Each scene shows the same named points in several views. A view is turned or mirrored, and shifted as a whole, has a little noise and may leave points out.

Scene 1
View 1
j_959: 15 -3 -11 24 -15 -5 -15 -5 -13 11 7 -1 3 -2 12 6 -19 3 18 -2 0 -1 1 0 1 6 -2
j_899: 9 6 -20 18 -12 -11 3 2 -22 7 23 1 -3 -20 6 5 -10 -3 7 8 0 -1 3 -5 11 7 1
j_578: 14 4 -20 28 -13 -5 -6 -6 -16 11 16 2 -4 -16 3 7 -9 -4 8 4 -1 2 1 -1 -2 10 -1
j_783: 12 -4 -4 18 -11 -10 -11 2 -13 5 4 -1 2 2 14 4 -22 3 18 -4 -3 0 6 -4 6 -3 -5
j_801: 15 -4 0 20 -2 -11 -9 1 -7 1 1 0 -3 -2 11 3 -23 -3 7 -6 -6 4 10 -6 0 -13 -7
j_10: 13 -3 -2 13 -13 -11 -7 6 -15 3 7 -3 4 2 16 4 -25 5 20 -2 -1 -2 7 -5 11 -3 -4
j_486: 8 6 -12 14 -9 -15 5 7 -23 0 20 1 -3 -16 10 3 -15 -3 7 8 -1 -1 7 -7 14 -1 -3
j_20: 15 -3 -5 22 -8 -9 -8 0 -10 4 5 1 -2 -4 11 3 -21 -2 10 -2 -2 2 8 -3 1 -5 -5
j_658: 16 0 -12 27 -10 -5 -9 -4 -10 8 8 2 -3 -11 6 6 -15 -4 9 -1 -3 3 3 -2 -3 2 -4
j_661: 11 -2 -2 17 -10 -13 -5 6 -15 2 7 -2 2 -2 15 3 -22 2 14 -1 -1 -1 8 -5 10 -4 -5
j_712: 13 -1 -4 19 -8 -10 -6 2 -13 3 6 0 -1 -4 11 4 -20 0 12 -1 -2 1 9 -5 5 -6 -5
j_123: 19 -12 8 26 -3 -7 -18 -1 2 3 -13 -1 -1 12 16 3 -29 1 15 -14 -7 3 12 -4 -6 -14 -12
j_237: 21 -7 -6 35 -8 0 -21 -10 0 12 -4 1 -1 1 8 7 -20 -3 12 -9 -5 6 4 0 -14 0 -7
j_71: 14 1 -8 20 -7 -11 -3 2 -13 3 10 1 -4 -10 8 4 -17 -3 6 0 -4 1 7 -3 4 -4 -4
View 2
j_237: 5 15 -3 -9 11 7 3 -7 -10 18 -8 -5 -11 -10 -6 -4 8 -5 5 1 -15 15 -2 9 6 -7 5
j_899: 5 2 -3 4 2 22 4 -7 -6 -7 -7 10 8 4 -20 -2 -20 -3 -10 -3 -9 16 -6 5 -8 9 1
j_801: 2 1 -7 -4 3 9 5 -6 -4 -3 0 -4 -5 -19 -3 -7 -13 -5 -9 6 -14 3 -4 8 1 1 1
j_486: 5 3 -4 5 0 21 5 -7 -5 -10 -6 10 8 2 -18 -2 -22 -3 -14 -2 -9 14 -5 6 -8 10 -1
j_123: 4 11 -8 -17 10 0 3 -5 -6 13 0 -10 -18 -25 5 -7 3 -8 -3 7 -18 3 3 8 12 -4 4
j_578: 6 9 -1 7 7 22 5 -8 -8 6 -11 3 5 5 -18 -1 -6 -2 5 -2 -9 23 -14 11 -10 -3 3
j_71: 3 5 -5 1 4 16 4 -7 -5 -1 -4 1 0 -8 -10 -4 -11 -3 -6 2 -10 11 -7 8 -5 1 2
j_20: 5 7 -5 -5 6 11 3 -7 -7 5 -5 -1 -4 -9 -9 -4 -6 -5 -4 2 -13 11 -3 8 1 0 2
j_658: 6 10 -3 1 8 16 5 -8 -8 7 -9 -1 -2 -4 -12 -3 -3 -3 3 0 -10 17 -9 9 -3 -4 3
j_10: 7 10 -3 -10 5 8 3 -5 -8 3 -4 7 -4 -6 -12 -2 -10 -8 -12 -1 -14 10 8 4 6 10 3
j_959: 9 14 0 -6 10 12 2 -6 -10 12 -10 3 -4 1 -14 -1 1 -5 0 -2 -13 19 1 8 3 1 5
View 3
j_899: -6 -5 11 -4 -2 1 -11 -4 9 -20 26 -2 -7 1 3 -9 13 -1 11 2 -3 12 -4 5 -11 -3 6
j_661: -13 -1 7 -10 14 8 -6 -5 9 -12 17 -13 -5 -1 0 -5 16 -9 3 12 -7 12 -6 12 -5 2 5
j_578: -4 -4 4 -6 -16 8 1 -1 8 -9 25 13 -3 3 0 -9 12 6 5 5 -8 7 -2 9 -20 -5 8
j_71: -7 -6 6 -3 0 2 -2 -4 6 -7 13 3 -4 2 -2 -6 9 -5 -1 6 -3 9 -8 9 -14 4 7
j_123: -15 -1 -4 -8 16 15 11 -7 4 16 -7 -2 -1 0 -8 4 6 -12 -19 17 -5 4 -9 22 -12 13 9
j_783: -10 -1 1 -10 3 14 4 -4 8 -2 15 0 -3 1 -3 -4 14 -2 -1 13 -9 7 -3 16 -12 2 8
j_486: -5 -6 13 -3 1 0 -12 -5 8 -20 23 -6 -7 1 2 -9 12 -4 11 2 -3 13 -6 4 -9 -1 6
j_20: -9 -3 2 -5 3 9 2 -4 6 -1 10 2 -4 1 -4 -4 11 -5 -4 10 -5 7 -6 13 -13 4 7
j_959: -11 0 0 -12 -2 16 5 -3 9 -3 22 2 -3 2 -1 -6 15 2 0 15 -13 7 0 18 -14 -1 8
j_237: -10 -2 -6 -9 -5 18 15 -1 5 11 6 13 1 4 -7 -2 9 1 -13 15 -11 2 -3 23 -20 4 9
j_10: -13 0 5 -12 15 13 -1 -5 9 -7 15 -12 -5 1 -1 -3 14 -7 0 14 -8 10 -5 15 -6 2 6
j_801: -9 -7 5 -1 10 2 -2 -6 5 -2 2 -1 -4 -1 -6 -3 7 -11 -6 5 1 9 -13 11 -13 8 7
j_712: -9 -4 4 -7 6 6 -2 -5 7 -6 12 -4 -4 -1 -2 -4 11 -6 -1 8 -6 8 -7 12 -11 3 8
j_658: -6 -4 2 -6 -7 9 3 -3 6 -3 16 9 -4 3 -2 -5 11 1 0 8 -7 6 -3 14 -18 1 9
View 4
j_801: 1 -7 11 7 10 9 -5 -2 5 -4 2 -7 3 10 9 9 14 1 5 3 -7 -9 -7 -5 -19 1 -7
j_712: 6 -7 8 8 5 9 -3 9 6 -8 4 -7 -4 8 4 4 19 1 7 3 -5 -2 -2 -3 -17 0 -7
j_661: 7 -8 8 10 9 9 -2 12 9 -8 5 -8 -6 9 0 5 18 2 4 4 -1 0 -2 -6 -20 -1 -10
j_237: -6 -10 5 12 7 19 -2 4 0 -8 17 -6 0 6 4 1 25 -6 23 17 -14 -14 16 13 -15 -3 -11
j_899: 15 -4 10 11 -2 -1 -4 15 2 -12 -6 -3 -5 5 0 -2 23 4 3 -4 -2 11 -10 0 -9 7 0
j_20: 2 -9 7 10 7 11 -3 7 3 -7 7 -6 -2 8 3 4 19 0 10 6 -7 -5 2 1 -15 0 -8
j_10: 9 -8 8 10 7 10 -1 14 8 -8 8 -9 -9 8 -1 6 17 0 4 6 2 0 1 -8 -22 -4 -13
j_783: 5 -8 7 11 7 12 -2 12 8 -8 10 -7 -7 9 0 6 20 -2 7 9 -2 -2 4 -3 -19 -3 -12
j_959: 4 -9 6 13 3 13 0 16 4 -12 12 -6 -8 4 -3 -1 27 -2 15 10 -6 1 10 6 -14 -3 -11
j_658: 2 -7 7 11 1 10 -2 9 1 -11 5 -5 -2 4 3 -2 26 0 17 5 -9 -3 4 11 -9 3 -3
j_486: 15 -4 10 10 -1 -2 -4 14 3 -11 -5 -4 -5 5 1 0 20 6 2 -6 -1 11 -12 -2 -11 7 1
j_578: 7 -5 8 14 -4 5 -3 13 -3 -14 1 -2 -4 1 1 -8 30 2 17 2 -10 5 4 15 -4 8 0

In a view up to two points have been moved. Name them for each view, in the order of its rows, or write -.
view 1: j_899, j_801
view 2: j_237
view 3: j_661, j_783
view 4: -
